Each row is a point on a tangle of strands that fork, close into loops and nearly touch. The rows are in no order.
In the rows, zero is written as 128.
Two points are linked if the straight distance between their rows is under 164.
K_41: [122 142 151 110 159 166 114  88 121  43 106  97 124 150 138 101 118 117
 106 119 133 128 140 144 140 138 187 153 143 105 152 166  95  91   5 164
 150  84 112 165 126  83 157 149 109 125 113  74]
K_156: [ 86 191 121  65 124  92 160 104 122  91  71 133 146 116 119 107  87 121
 101 143 141 110 115 130 173 126 146 115 164  63 135 155 141 115  61 152
 197  93 109 173 130 131 130 143 161 156  95 130]
K_786: [152 178 110  80 156 138 132 110 130  61  74 105 124 121 133  85 111 111
 113 105 118 153 118 117 177 135 199 117 117 116 127 125 146 114  77 155
 185  69 108 174 118 105  97 170 141 128 135  59]
K_171: [102 119 124 166  90 133 111 139 142 150 169 110 127 154 145 121 139  82
 135 145 102 105 121 159 122 139 118 144 127 144 192 148  82 102 125 115
  94 146 127  92 120  94 151  72 110 128 136 163]
K_792: [164 151 120 131 135 130  51 154  98  70 110 146 106 107 185 154 147 140
 160 102 140 116 124 137 108 133 170 170 137  72  68  84 150 100  78 200
 116  86 140 112 181 119 149 114 145  79 104  91]
K_729: [ 98 139 110  75 131  92 143  94 103  97  79 188 118  92 163 156 109 127
  95 148 148 118 116 166 150 113 133 117 156  75  77 108 103 104  65 177
 212 111 143 172 172 165 151 126 165 102  70 110]
K_426: [ 94 193 108 130  85  53  98 134 137 130 110  75 139 112 134 129 134 110
 142 156 108 109  87 108 171 163  95 110 172  80 141 142 153 116 143 113
 100 118 126 128 103  87  84 104 153 146 125 206]
K_922: [119 173  88 125 107  88 125 115  83 146  99 139 129 161 155 122 134 130
 157 158 126  94  77 183 109 159  77 149 144 108 123 169 110 111 122 153
 149 131 126 133 173 126 146  53 129 142  33 199]
K_262: [194 168 147 112 156 168 141 152 120 117  98 113 124 147 105  51 119  99
 141  79  79 145 112  95 155 139 205 147 119 144 196 180 128 152 183 110
 137  97  97 140  93 100  93 137 121 172  83 136]
K_872: [108 140 125  97 161 169 169  88 124  79 110  90 146 176 104  76  86 114
 101 142 140 135 148 137 127 123 169 132 110 153 185 173 100 104  35 148
 175 109 100 156 110 110 147 150 104 140 142  89]
K_283: [102 195 157  78 126  91 118 126 118  70  81 107 157 124 118 116  65 140
 143 140 152 106 118 113 123 134 135 130 163  62 132 165 183 132  55 150
 147  91  88 161 116 130 102 149 158 158 117 160]
K_835: [107 190 102  98 100  73  98 155 148 124 119  96 157  82 134 135  67 114
 135 152 138 108 134  81 142 123 109  96 149  57 113 104 169 119 100 159
 131 113 114 116 122 132  95 141 178 102 213 126]
K_292: [125 155  84 119 114 128 124 139 137 156 127  97 155 131 131 129 111 121
 144 154 142 146 116 114 101 148  94 104 121 157 118 117 171 120 137 147
 126 137 129 111 115 131  97 132 132 121 192 122]
K_787: [153 127  33 115  96 110 135 124 125 202  99 150 139 124 158 143 149 120
 132 175 112 151  81 143 122 134  97  86  97 170 104  84 161 122 221 149
 143 169 140 122 139 166 101 107 136  82 157 116]
K_417: [156 201  57 131  90 126 103 163 111 157 131 115 126 142 170 102 142  68
 137 115  78 110 102 120 166 171 145 119 130 103 157  99  88  96 169 149
 140  96 141  82 153  97 137  83 126  98 145 110]
K_285: [130 123 157  69 170 107 154 110 108  80  61 186 117  96 140 146 111 164
 101 149 172 143 137 126 151  92 144 115 148  89  64 137 150 157  76 129
 203 108 110 195 130 183 130 182 149 155  44  95]
K_715: [162 166  81 127  92 127 116 173 106 190 113 168 142 146 143 133  94 128
 177 126 132 102 128 127  67 131 106 149 115 111 121 103 144 111 164 162
 131 149 115  63 177 166 149  83 149 112 133 134]
K_134: [139  26 112 136 165 162 115  99 148  95 139 152 106 123 148 169 184 155
 106 136 146 154 130 158 110 100 145 130 101 192  73 104 132 120 108 152
 147 135 148 160 140 143 141 142  94  70 139  71]
K_226: [151 115 112 153 112 148 125 164 130 176 137 116 141 153 144 136 171 161
 169 124 122 150 105 136 103 153  75 110 118 183 118 131 157 151 212  99
  60 147 136 107 120 133 100  98 102 140 125 152]
K_986: [ 99 144 154  79 162 112 181  91 112  79  73 139 120 121  99 109 104 151
  80 141 160 140 141 122 166 103 137 111 141  86 117 160 143 143  60 108
 195 104 116 191 118 149 126 188 139 168  79 111]
K_736: [134  46 182 182 145 169 136 111 151 103 162 115 118 161 127 127 184 145
 135  91  98 135 131 154 134 118 132 153 125 181 165 167  96 157 160  75
  67 137 136 146  96  94 141 110  64 142  97 160]
K_53: [127 181  52 111 101 123 103 153 125 135 116  95 158 142 158 105  96 100
 145 161 108 139 109 129 108 158 117 122 119 156 139 124 140  88  98 186
 143 119  96 103 132 115 103 108 123  95 206  94]
K_163: [112 176  52  91 103 104 164 133 127 195 106 149 118 115 133 120 125  87
  90 142 113 121 115 125 196 152 107  67 119 103 139  99  98 120 183 142
 189 139 153 120 153 150 129 115 175 123 150 122]
K_908: [130 139 130  82 170 154 157 102 156  74 102  86 131 108 108  88 115 112
  76 129 132 176 143 102 182 120 186 102 110 139 137 128 143 135  83 124
 171 103 125 182  95 118  98 207 125 134 168  56]
K_365: [145 156 102 114 137 140  96 112 117  68 102  94 132 138 176 102 121  92
 127 146 113 131 120 165 136 139 178 149 126 136 149 132  95  68  41 203
 158  87 114 138 138  88 144 125 114  83 145  70]
K_114: [100 150 173 160 139  93  93 122 124  82 158  61  99  95 124 120 184 117
 105  91 130 126 133 121 202 170 120 129 168  85 128 128  89 144 103  84
  65  88 153 123 113  58 120 138 117 126 135 137]
K_660: [143  65 115 153 175 158 165 122 113 149 143 146 135 130 135 169 171 159
 111 145 177 168 151 163  91 127  56 109 112 189  49 111 130 165 139 125
 117 138 163 122 162 171 135 144  86 106 157  74]
K_393: [105 133 160 135 140 135 164 141 154 143 168  85 187 127  68 125  76 120
 119 141 154 158 182  86 107 114  90 112 121 135 162 124 147 139 121  89
  93 142 130 106  83 132 108 173 144 153 225 120]
K_197: [199 139 120 104 170 178 169 147 134 143  94 126 109 145  96  60 118 117
 135  78  96 161 132  96 147 123 205 121  90 171 163 139 144 152 179 136
 171 119 106 134 100 139 104 171 132 141 131  86]
K_463: [113 107 124 118 134 109  95  89 167  76 117  68 140 128 133 119 133 118
 136 180 120 145  87 132 123 121 160 107 124 185 156 141 161  97  87 149
 127 128 105 188  78 107  74 151 119 123 177 129]
K_28: [165  66 151 167 178 165 132 109  93 116 112 151 107 154 150 126 201 154
 140 101 113 146  97 175 127 143 121 144 116 186 107 174 119 152 153 105
 111 123 141 168 142 133 142 114  66 137  22 138]
K_423: [152  48 161 130 130 132 155 101 194 120 134 147 105  98 110 123 149 124
 112 114  90 140 130 109 169  77 198 104 120 159 140 120 143 164 174  73
 142 173 131 173  74 147 103 189 140 137 118 144]
K_67: [138 140 115 111 101  91  59 110 164  83 110  62 144 119 158 109 114  94
 139 168  90 121 101 126 114 114 196 124 125 158 173 119 140  70  67 182
 141 113  88 153  95  92  90 119 133  95 202 112]
K_633: [153 128 110 114 133 149  69 126 127  82 122 135 111 124 181 126 129 119
 129 108 114 131 124 135 128 132 196 147 115 112 106  91 128  83  75 203
 153 117 121 128 165 110 147 131 134  74 143  56]
K_72: [128 107 113  94 105  97  78 110 169  99  92 143 133  97 159 147  94 136
 133 164 104 117  94 136 112  70 200 141 122 124 122 103 165  79  87 193
 178 145  92 165 127 135 117 138 166  80 159 116]
K_919: [100 142 127 124  76  94 130 129 148 158 138 149 134 115 106 148  97 112
 137 131 116  80 127 107 125 105 125 129 146  71 171 123 118 128 142 120
 130 153 123 114 125 134 145  98 174 146 120 204]
K_378: [161 134 100 130 104 118  68 144 123 118 102 121 144 145 147 133 125 147
 192 144  96 108  80 128  66 117 156 170 123 153 138 135 174 115 154 162
 108 138  84 124 131 122 112  96 123 120 106 165]
K_916: [131 199 143 147 106 118  87 169  99 134 157 122 108 116 135 126 142 109
 149  66 108  95 142 103 154 181 125 149 150  53 127 105  89 140 153 121
  78  87 151  82 146  68 138 106 132 127 117 130]
K_62: [147 138 138 132 162 164 134 161  94 129 116 100 156 164 118 109 122 156
 155 114 145 152 141 125  99 169  92 143 110 174 125 169 151 144 132 109
  94 110 122 108 140 119 125 133  92 147 122 117]
K_170: [110  76 176 203 127 123 109 123 146 132 173 106 148 167 116 161 141 155
 163 139 126 113 127 144  61 108  96 158 137 177 151 151 136 128 125 107
  65 147 124 130 115 112 138  91 103 144 115 184]
K_22: [103 125 161 106 160 136 162 132 110 116 138 150 134 125  89 137  94 162
 107 115 186 140 187 101 114 117  90 117 134  89  93 135 143 156  88 109
 144 116 133 119 139 149 150 187 131 148 137  95]
K_289: [144 121 126 114  91 127 130 135 143 157 112 152 122 124 122 115 109 109
 145 119  84  83 104 116 136  95 188 144 116 107 185 136 121 119 170 132
 152 162 108 118 128 134 140 107 157 136  92 193]
K_672: [123 152 158 136 178 167 130 144 102  87 146  73 149 174 103  92 123 130
 121 114 150 152 160 130 111 166 106 135 122 162 162 170  99 134  94 103
  90  96 124 110 111  92 128 141  68 159 151 108]
K_836: [144 154  36  79 110 121 149 116 114 191  87 168 119 139 148 115 113 100
 109 160 106 127  77 153 133 124 125 102  99 150 113 103 129 101 180 170
 190 156 123 133 146 158 116 110 149 113 128 103]
K_910: [123  68 169 167 107 123  61 115 112  82 156 158 113  99 161 187 145 156
 136 113 148  99 145 141  99  89 142 179 147  83  72 115 137 116  75 152
 100 128 140 126 163 116 168 121 137 102  91 135]
K_146: [ 78  90 139 138 149 127 171  60 166  97 143  65 155 156  81 126 138 107
  91 164 132 157 132 147 149 125 106 110 134 181 168 154 114 103  65 102
 137 151 125 192  89 108 121 151  84 142 150 143]
K_74: [137 192  63 105 112 136 158 183 101 216 123 150 138 148 118 103  88 110
 145 128 124 107 131 111 117 163  83 112 110 117 130 108 131 131 194 130
 143 145 119  55 155 161 132  96 149 135 155 132]
K_884: [ 88 164 107 155 102 132 160 136 135 191 174 127 102 106 104 123 149  91
  83 113 115 110 139 131 205 173  99 100 132  95 152  95  59 125 171  99
 124 122 168  93 144 107 147 105 138 126 153 123]
K_603: [108 161 118 116  72  70  92 146 173 160 150 117 152  77 112 142  75 113
 146 141 133 117 154  68 127 114 120 110 147  73 145  91 160 136 149 112
 118 144 114  94 105 137 103 143 188 120 212 163]
K_25: [182 107 180 161 175 178 116 152 102 111 104 123 104 139 148 101 188 155
 152  69 111 158 109 129 141 152 119 149 132 166 103 169 138 186 200  92
  59 101 130 136 119 111 111 124  68 155  41 142]
K_790: [126  75 101 108 123 109 191 113 110 204 127 221 122 129 128 157 118 134
 101 172 146 115 140 149 104 102 109 111 114 143  95 106 102 132 148 126
 195 179 139 120 147 200 151 109 156 138  98 105]
K_858: [119 146  82  79 137 104 209 129  87 186  98 209 118 131 133 128  85 127
 101 155 162 118 144 145 116 123  91  99 113 103  81 115 107 127 129 155
 210 136 131 119 169 191 167 123 149 131 101  76]
K_764: [ 70 176 158 146 100  72 104 107 137 109 153  70 127  94 114 137 150 116
 119 136 120 118 129 108 195 166 105 132 179  77 152 138 116 137 117  76
  77 105 140 134  95  82  96 140 150 147 142 193]
K_258: [102  95 193 177 150 126 119 119 136  95 163  80 140 141 114 148 177 151
 131  95 126 140 131 140 147 149  80 130 142 160 137 151 117 165 148  68
  54 117 155 147  96  83 111 124  71 149 114 157]
K_926: [121  99 136 140 135 153 150 112 161 132 146 108 159 162  93 115 112 133
 145 144 132 135 130 116  75 109 129 137 108 199 185 161 147 123 124 116
 121 149  97 132  96 135 111 132 114 151 167 155]
K_121: [139 119 115 111  99 124 121 126 170 137 125 126 121 117 123 115 131 107
 141 132  81 113 106 110 161 118 178 110 109 142 171 116 143 116 179 122
 138 153 122 137  94 121  95 135 144 122 144 151]
K_239: [ 97  89 186 157 135 133 126 101 137  89 179 113 107 104 108 144 192 143
  94  87 129 133 141 139 192 136 108 122 157 103 111 132  97 159 119  73
  80 116 173 145 111  94 140 136  99 133 109 146]
K_90: [122  91 133 189 119 168 107 123 124 121 194 105 111 170 158 123 166 105
 135 129 123 121 137 171 116 155 118 147 129 158 158 132  51 111 116 123
  79 129 153  88 136  88 171  80  75 105 138 107]
K_515: [ 89 144 130 135 138 104 130  93 156  95 146  37 157 137 114 103 132  97
 104 173 126 174 133 122 152 154 106  83 135 175 176 150 129 107  94 117
 119 120 127 159  62  90  85 154 100 139 202 124]
K_556: [109 110 128 166 105  97  93  96 112 111 130 131 110 141 161 149 177 134
 144 147 108 105  93 173 119 131 108 162 147 127 122 158 110 105 117 139
 104 133 137 151 152 115 145  60 117 125  34 201]
K_566: [145 169 137 157 128 155  98 178 109 132 161 104 104 136 147  97 149  94
 116  81 103 126 150 131 162 178 151 140 132  92 155 102  55 126 151 122
  70  89 154  74 129  61 161 100  90 113 134  89]
K_223: [123 105 151 107 135  94 130 115 123 111  95 149 129 116 136 165 136 165
 135 165 147 139 108 128 107 107  99 116 132 147  79 135 180 152 125 117
 139 146 130 165 127 156 107 142 134 150  85 158]
K_815: [112 164 115 152 122 129  91 130 132 105 154  91 119 105 148 121 144 102
 111 120 121 131 139 129 162 176 111 118 144 105 105 105 102 101  93 158
 114 103 160 112 146 102 120 127 114  99 173  90]
K_846: [125 130 134  83 161 134 137 129 131  75 110 112 154 119  99 118  90 139
 107 131 163 158 154 103 128 117 132 100 125 134 115 132 179 134  85 130
 148 110 123 159 115 143 103 196 138 139 169  83]
K_160: [135 103 129 100 114 105 163  98 188 149 113 135 129 101  99 112 115 110
 105 157  99 128 114  96 173  77 190  98 114 150 175 129 144 138 180  89
 168 175 124 179  68 145  82 178 165 149 154 166]
K_428: [180 191  96 108 165 162 148 167 101 133 113  93 132 159 128  70 156 106
 134  89 113 183 111 117 165 183 125  97 116 168 144 143 129 163 197 110
 118  88 142 131 118 102  81 138  94 152 125  94]
K_827: [130 204  75  89 104 115 130 158 118 171 118 128 133 109 130 107  94  86
 126 116 109 110 114 104 161 153 135 104 131  81 151 107 130 129 173 131
 156 121 117 101 143 127 118 111 161 117 158 127]
K_95: [140 169 149 151  91 115  75 189 104 138 139 105 138 133 138 125 125 134
 184  90 124  99 133 119 106 158 119 166 153  86 154 132 128 147 162  99
  65 113 113  75 134  92 127  78 125 153  99 177]
K_788: [ 77 186 112 127 117  77 143 103 103 127 105 102 136 142 124 122 134 119
 137 161 132 105  96 150 158 172  59 117 161  95 125 170 121 117 121 115
 136 114 127 161 134 109 118  90 134 159  76 198]
K_348: [115 192 140 103 154 132 162 145  96 109 119 102 133 130 103 102 112 122
 103 101 142 142 152 107 178 168 113 115 136  79 134 153 126 137 106 105
 129  82 138 123 125 102 122 145 134 155 121 103]
K_636: [109 132 205 156 147 146 104 131  79  97 163 138  92 123 103 146 156 167
 131  57 153 105 163 134 136 139 110 178 155  65 112 147  88 164  85 104
  63  88 137  98 148  86 177 111 109 151  78 149]
K_877: [ 67 109 130 110 118  89 159  91 139 137 147 174 123 108 110 161 114 121
  80 155 158 108 146 143 146 106 109 107 157  80 109 117 100 125  91 123
 171 137 145 133 138 160 152 137 150 134 124 133]
K_576: [128 221  94  92 149 125 149 149  96 133  97 100 149 150 119  96 126 125
 124 136 132 146 104 122 163 196  91  98 130 133 120 143 143 127 148 132
 142  81 129 137 143 120  98 139 114 154 115 108]
K_388: [144  62  98 167  94 147 125 122 162 182 167 157  97 133 153 153 180 108
 127 135 103 135 123 162 135 113 115 116 110 168 121  74 109 122 205 124
 103 179 176 115 130 143 136  97 128  78 146 134]
K_20: [166  84 124 114 160 169 148 125 146 125 116 153  98 109 143 125 148 134
  98 104 125 159 135 116 149 110 166 118 104 155  97 109 135 147 160 130
 168 137 148 151 134 163 108 181 131 113 125  67]
K_30: [138 178 141  99 135 161 122 132  92  93 109 140 123 139 131 106  97 103
 127  98 122 100 145 125 139 135 193 165 136  67 153 151  89 111  52 174
 166  89 101 123 144 109 177 118 138 127  92  96]
K_350: [127 157 112 129 107 118 155 168 145 204 146 128 166 150  90 112  81 129
 151 135 145 116 143  91  90 127  79 117 127 123 165 126 142 139 181  89
 113 165 122  76 115 158 125 117 153 160 183 164]
K_939: [181 157  99  64 140 134 123 132 136 100  52 131 136 124 135  94  92 128
 136 120  87 135  74 118 155 113 219 130 100 135 140 132 166 107 116 188
 195  97  80 178 121 132  95 148 148 123 126  89]
K_949: [ 62 139 133 118 131  93 175  89 125 123 147 127 122 115  80 127 115 118
  71 142 146 122 145 134 194 136  91  98 166  87 155 135  82 135  88  80
 167 134 152 151 121 113 147 149 135 145 120 152]
K_178: [120  83  73 149  79 108 123 106 153 211 144 153 128 132 145 165 152 128
 138 192 107 135  78 159  86 108  83 113 118 189 109  83 143 102 191 148
 122 191 133 118 124 163 118  93 145  92 152 142]
K_103: [127 189 118 101 120 120 100 139 134  95 132 104 119  88 143 120 127  91
 101 103 127 126 151  93 218 150 165 105 147  60 110  91 109 115  99 151
 133  72 145 125 131  89 124 157 166 105 181  63]
K_116: [ 93 165 105  84 113  60 130 130 116 125 114 147 154  90 136 162  77 132
 127 174 168 123 124 112 121 120  82  80 153  78  72 101 161 117  88 163
 159 113 117 123 146 164 120 146 166 125 155 126]
K_812: [119 153  90 119  90 121  86 124 159 140 139  74 154 133 133 108  87  93
 146 178  98 129 119 132  80 115 163 132 108 156 174 107 132  64  72 183
 143 142  77 117  92 113 121 109 147  91 236 109]
K_231: [162 148 117 137  96 115 107 166  83 184 101 191 113 128 157 147 138 139
 173 110 138  82 120 131  90 130 105 151 125  76  77 100 136 127 192 138
 129 148 150  65 193 179 157  65 169 115  66 165]
K_454: [140  83 136 169 164 144 148 111 141 124 133  96 159 177 106 136 129 161
 165 178 141 161 104 150  28 117  80 141 109 237 136 163 164 122 118 150
 106 144 103 157 114 148 101 112  88 137 140 157]
K_447: [110  33 133 152 141 147 208  96 126 187 155 193 115 149 115 163 156 135
  97 159 131 114 140 169  92  88  92 132 101 178 115 125  80 142 156  99
 153 184 149 134 141 184 176 111 116 133 107 139]
K_97: [122 147 168 142 141 127 100 134 144  87 156  46 155 134 116 101 126 112
 136 132 128 156 142 110 117 153 121 126 132 145 171 151 135 129 110  96
  80 113 118 130  81  79  94 144  92 156 181 133]
K_699: [151  74 144 182 105 116  92 136 148 156 143 144 143 144 140 170 127 154
 174 150 120 120 105 136  41  87 127 164 119 169 121 125 171 118 151 148
  92 164 111 118 132 144 145  92 129 107 116 172]
K_960: [144  20 208 150 142 127 114  97 148  78 128 180  95 107 125 175 154 159
 116 106 132 121 155 120 111  61 172 158 130 144  96 144 145 168 120  91
 114 159 130 167 102 157 140 174 126 145  71 161]
K_218: [149  50 170 136 125 101 123 108 146 113 107 182 113 117 125 188 132 171
 149 162 130 121 115 129  67  66 146 152 133 156  93 152 175 148 131 123
 141 172 114 160 121 169 125 137 138 149  67 184]
K_573: [101  83 130 180 106 136 125 115 121 167 169 159 106 122 155 170 186 132
 110 126 130 129 135 172 126 130  79 124 138 131  83  93  83 128 153 111
 103 149 180 114 170 139 162  93 115  94 110 126]
K_135: [155 144 121 167  77 133  73 185 126 148 155  92 136 154 161 109 123 103
 177 126  93  96 105 132  87 139 138 156 133 129 190 108 109 110 159 119
  70 127 122  72 107  88 134  67 112 121 151 160]
K_580: [151  51 123 138 170 196 124  96 137  81 137 130 109 157 151 113 180 138
 104 116 125 154 122 167 111 125 172 150  97 206 123 125  90 106 101 149
 129 122 132 156 141 122 147 145  76  91 129  47]
K_330: [131 143 146 173 114 111  43 147  98  90 154 136 104  97 169 178 149 152
 153 106 147 108 139 145  86 139  98 170 169  59  61  91 130 108  74 166
  83 102 146  85 190 114 155  89 140  77  98 134]
K_649: [150 133 166 142 140 171 121 140 104 115 127 162 108 149 125 117 110 137
 162  80 128  97 151 120 103 115 193 196 124  87 157 157  91 132  90 149
 119 123 107  96 160 112 192 101 119 137  63 130]
K_469: [116 126 111 111 148 163 177 114 139 140 128 101 159 176  95  92  81 110
 118 146 148 149 142 135 103 125 139 125  93 174 182 147 128 102  93 143
 146 134 100 122 102 133 121 136 118 145 201 105]
K_593: [131  31 209 173 151 164 135 104 145 101 149 146 112 138 119 143 169 163
 132  79 119 124 143 131 114  87 165 168 132 154 136 167 114 164 123  88
  88 152 120 149 112 138 166 134  96 141  63 174]
K_473: [ 81 122 171 145 116 116 134 125 136 154 158 139 126 127  86 142  90 141
 127 112 148  90 172 103 103 100 106 151 142  82 148 124 103 133 101 101
 113 148 128  88 129 123 162 119 146 158 133 158]
K_189: [152  98 115 116  91 101 110 130 123 170 116 206  97  98 167 164 144 145
 145 133 126  96 109 138 106  90 136 138 131  94  75  87 144 131 184 137
 150 156 140 112 163 186 148 111 165 113  78 160]
K_54: [133 135 122  95 108  91 148 143 160 172 133 170 113  69 119 142 107 124
 119 125 118 129 128  86 168 100 137  94 133  83 115  88 147 156 205  97
 144 153 149 117 118 156 103 163 175 138 145 148]
K_313: [115  75 142 164 141 153 170 113 106 156 157 166 127 163 104 145 144 149
 127 125 149 111 134 170  92 113  99 151 103 158 128 171  94 134 127 112
 121 158 130 115 157 144 172  92 101 140  67 164]
K_765: [ 64 145 171 164 139 128 150 125  74 136 172 123 123 137  84 123 133 156
 112  77 161 106 175 147 140 179  64 150 144  86 124 136  56 151  98  85
  89 106 144  86 154  79 192 113 104 146  99 135]
K_432: [156  80  95 150 146 163 145 139 106 170 124 144 134 152 143 139 184 152
 139 144 143 164 109 160  99 138  79 106 103 210  70 120 152 145 184 128
  96 155 149 126 142 165 112 115 100 116 121 107]
K_544: [157 140 126 131 107 132 133 164 130 187 124 132 139 126 116 118 133 144
 169 118 110 123 122 100 135 146  96 113 131 134 134 149 160 171 247  79
  81 148 138 100 114 143  85 124 146 162 110 195]
K_509: [ 96  99 134 121 114 119 127 100 157 122 151 126 134 135 118 147  88 127
 104 161 149 109 157 135 115  98 130 122 133 108 129 117 124  98  55 158
 161 130 120 128 117 142 134 143 151 102 182 100]
K_954: [ 64 169 134 140 132 104 168 127  97 175 173 127 109 110  89 130 139 126
  84 101 144 116 158 136 179 179  50 123 139  85 118 112  60 140 124  88
 110 112 160  84 151  94 175 120 129 131 147 127]
K_703: [125 143 116 100 155 138 177 142 102 178 132 171 118 113 112 130 104 140
  90 117 164 126 169 104 142 134  95  92 115 100  78 108 117 155 149 122
 163 130 153 111 164 170 144 152 141 127 136  77]
K_383: [124  98 133  93 140  84 120  88 118  88  85 192 104  92 166 176 131 158
  97 165 167 150 110 158 134  91 120 110 139 116  53 107 148 131 105 141
 187 128 133 187 139 174 115 148 145 133  73 110]
K_282: [121  82 119 146 148 116 160 104 147 139 138 122 160 161 107 173 116 151
 127 192 155 164 124 133  43  91  71 111 116 217  93 118 178 128 123 143
 131 155 119 158 111 168 108 135 112 119 183 117]
K_966: [153  92  96 132 157 200 150 125 131 112 138 110 117 159 130  80 152 120
  92 108 114 173 127 144 147 156 176 124  90 210 158 125  99 121 130 140
 133 129 136 137 115 118 133 143  82 107 163  58]
K_791: [ 60 134 114 111 130  98 181  78 137 128 121  91 137 149 102 125 116 106
  82 179 139 130 118 157 162 140  85  96 143 141 163 169 104 107  70 110
 168 132 130 179 107 131 119 127 112 153 119 155]
K_110: [161 133 104 135 151 169 141 144 133 123 138  80 118 133 139  85 168  98
 120 117 115 188 111 127 163 182 141  89  94 188 144 128 130 136 168 113
 108 108 148 149 100  98  97 148  73 124 167  75]
K_777: [202 134 112  98 182 185 127 160 133 110  88 146 119 119 134  93 134 138
 131  88 115 191 126  89 141 132 196 127  88 188 103 117 175 156 180 153
 145 111 121 148 117 150  84 189 125 109 143  51]
K_427: [103 103 122 150 144 110 174 126 171 150 166 111 163 114  88 176  86 137
 117 174 164 160 166  94  75  96  47 101 125 164 115 102 172 140 135 111
 125 154 142 124  93 162 107 166 133 131 230 115]
K_479: [104 128 101 146  91 133 129 144 148 179 174 150 109  98 152 132 143  94
 102 113 111 103 147 131 169 141 129 113 125  78 138  73  67 108 167 136
 122 153 167  76 152 120 171 101 151  78 161 113]
K_516: [172  60 131 144 163 186 181 166 128 161 145 169 128 143 105 145 107 159
 134 123 168 162 181 118  85 104  95 124  95 187  88 115 142 165 147 121
 126 155 134  88 148 189 147 160 104 118 173  73]
K_934: [125 135 100 110 125 123 128 107 106 116  99 156 107 135 162 132 139 117
 111 131 136 115  97 165 133 134 138 132 132 125 106 128 112 102 110 159
 178 128 132 155 160 143 140 102 130 114  72 122]
K_931: [152 132 133 114 136 121 108 128 121  94  83 132 125 127 133 127 134 153
 162 131 113 135 100 117 117 119 153 143 131 139 125 155 170 133 142 134
 123 128 104 152 120 137 104 131 122 143  80 163]
K_882: [152  88 211 146 117 125  73 131 113  86 127 166  95  87 137 177 132 160
 157  82 151  91 151 108  91  67 184 194 139  53  92 127 147 143  98 134
 104 133 116 108 152 134 161 138 172 125  63 170]
K_504: [157 151  99 114 143 153 147 176 104 158 104 116 165 146 119 123 107 161
 159 140 161 161 133 106  74 151  76 117 116 170  99 142 194 152 168 140
 101 126 110  98 135 159 104 148 117 154 158 123]
K_823: [160 114 183 142 145 137 111 158 136 133 129 124 114 113 117 117 175 159
 159  80  99 144 124 100 149 119 134 128 134 137 133 153 160 190 217  69
  61 122 134 135  99 129  88 145 127 168  69 184]
K_40: [163 116 120 125  77  95  43 130 157 117 104 134 133 115 153 134 103 142
 190 144  93 110  74 121  87  81 193 158 128 137 132 102 185  88 135 175
 126 153  80 135 118 133 108 114 160  89 156 145]
K_617: [143 160 157 130 142 153 132 145 115 116 122  97 127 142 101  81 133 104
 115  95 107 121 123 115 175 154 150 139 121 119 173 164 111 143 156  93
 103 110 128 129 107  90 117 136 116 168  93 140]
K_932: [120 142 159  84 135  91  96 133 143  58  88 109 153  95 123 141  83 159
 147 131 154 132 135  85 117 106 152 123 146  96 107 142 208 145  83 147
 138 110  90 168 101 131  80 182 167 141 137 136]
K_422: [128  80 127 144 149 144 148 101 124 122 125 141 108 134 135 124 165 123
 101 122 121 128 115 166 136 125 130 133 115 166 138 157 108 130 134 101
 136 135 140 154 144 140 136 119  96 136  64 131]
K_693: [ 99 104 211 146 142 147 155 112 113 118 155 156 112 115  79 148 126 158
 116  78 150 100 184 113 137  97 131 165 138  75 134 148  91 160  85  80
 106 136 135 114 134 119 185 151 124 160  92 146]
K_224: [130  53 111 133 168 145 145  95 142 104 121 155 102  93 154 151 181 140
  81 133 156 175 137 143 162 109 133  99 113 168  52  82 126 140 123 117
 171 133 175 174 139 163 125 180 104  98 139  35]
K_300: [118 167 117 108  90  89 151 162 124 199 137 191 118 106 111 147 107 134
 121 117 137  87 143 102 151 128 104 108 135  63 124 101 128 154 196  88
 140 151 141  84 155 156 142 121 173 148 105 184]
K_950: [103 134 133 121 131 147 154 110 155 110 165  69 173 141  83  88  84  87
 114 127 134 143 185 112 112 120 143 113  97 137 200 125 116 103  72 125
 124 134 118 120  80 116 119 154 131 136 247 102]
K_545: [105 154 136 154  84  92 112 163 155 180 181 104 153 111 103 140 106 128
 150 132 124 106 147  99 116 146  70 122 149  95 148 102 143 138 175  83
  71 144 137  74 108 113 115 116 154 141 186 176]
K_768: [102 106 168 194  99 103 103 105 124 140 154 126 135 144 132 174 144 160
 166 149 123  81 120 162  67 110  96 176 163 128 136 158 120 124 105 131
  95 139 112 113 149 107 155  58 112 133  63 214]
K_65: [145 133 121 172 123 156  83 168 111 117 168 105 119 143 169 133 159 133
 147 123 131 138 132 137  96 157 111 139 129 144 106 103 116 115 120 140
  84  96 141  77 150 101 132 106  86  94 154  88]
K_272: [165 197 106 132 124 169 125 169 117 143 126 133 109 136 151  81 119  76
 135  78  95 102 128 127 162 162 192 153 111  90 174 114  67 111 146 143
 141  89 132  86 142  81 150  93 129 121 122  91]
K_406: [140 171  84  71 106  89 109 118 136 107  61 124 146 113 155 114  86 124
 141 156 101 113  74 121 147 104 172 100 129 116 123 125 181 100 117 179
 183 122  84 179 116 146  99 128 159 105 141 128]
K_766: [172  79 187 146 129 179 111 156 117 126 132 195  95 116 137 144 127 152
 164  77 124 103 156 106  92  81 188 186 116  92 121 140 122 146 133 137
 111 155 114  96 161 147 180 122 149 135  67 142]

A piece is all that can be reached along the links. How many separate loops has the piece of each point below (a circle has one, a figure eight two, a Y none), and how many tips (points with one link)?
K_25 -> loops 3, tips 1
K_454 -> loops 2, tips 0
K_545 -> loops 0, tips 4
K_121 -> loops 0, tips 3
K_617 -> loops 1, tips 0
K_62 -> loops 1, tips 1

How many points has the smallest loop of links through each point below? Write none if it is on no loop.
K_41 -> 10
K_504 -> 10
K_593 -> 18
K_966 -> 13
K_282 -> 7
K_932 -> 16

A fork is a point with three links, a tip a point with one. Leave the first point through the second and follow the links. Name the first fork or tip that comes.
K_426 / K_764 -> K_223
K_103 / K_815 -> K_827
K_736 / K_258 -> K_378
K_97 / K_672 -> K_515
K_365 / K_633 -> K_41
K_417 / K_272 -> K_103

Name the points in between on the shortest way along the links from the first point to the second, in order.
K_908 / K_28 -> K_846 > K_22 > K_703 > K_858 > K_790 > K_447 > K_313 > K_422
K_406 / K_28 -> K_72 > K_40 > K_378 > K_931 > K_223 > K_383 > K_729 > K_934 > K_422
K_114 / K_432 -> K_239 > K_258 > K_736 > K_593 > K_960 > K_218 > K_223 > K_383 > K_729 > K_934 > K_422 > K_28 > K_25 > K_823 > K_544 > K_226
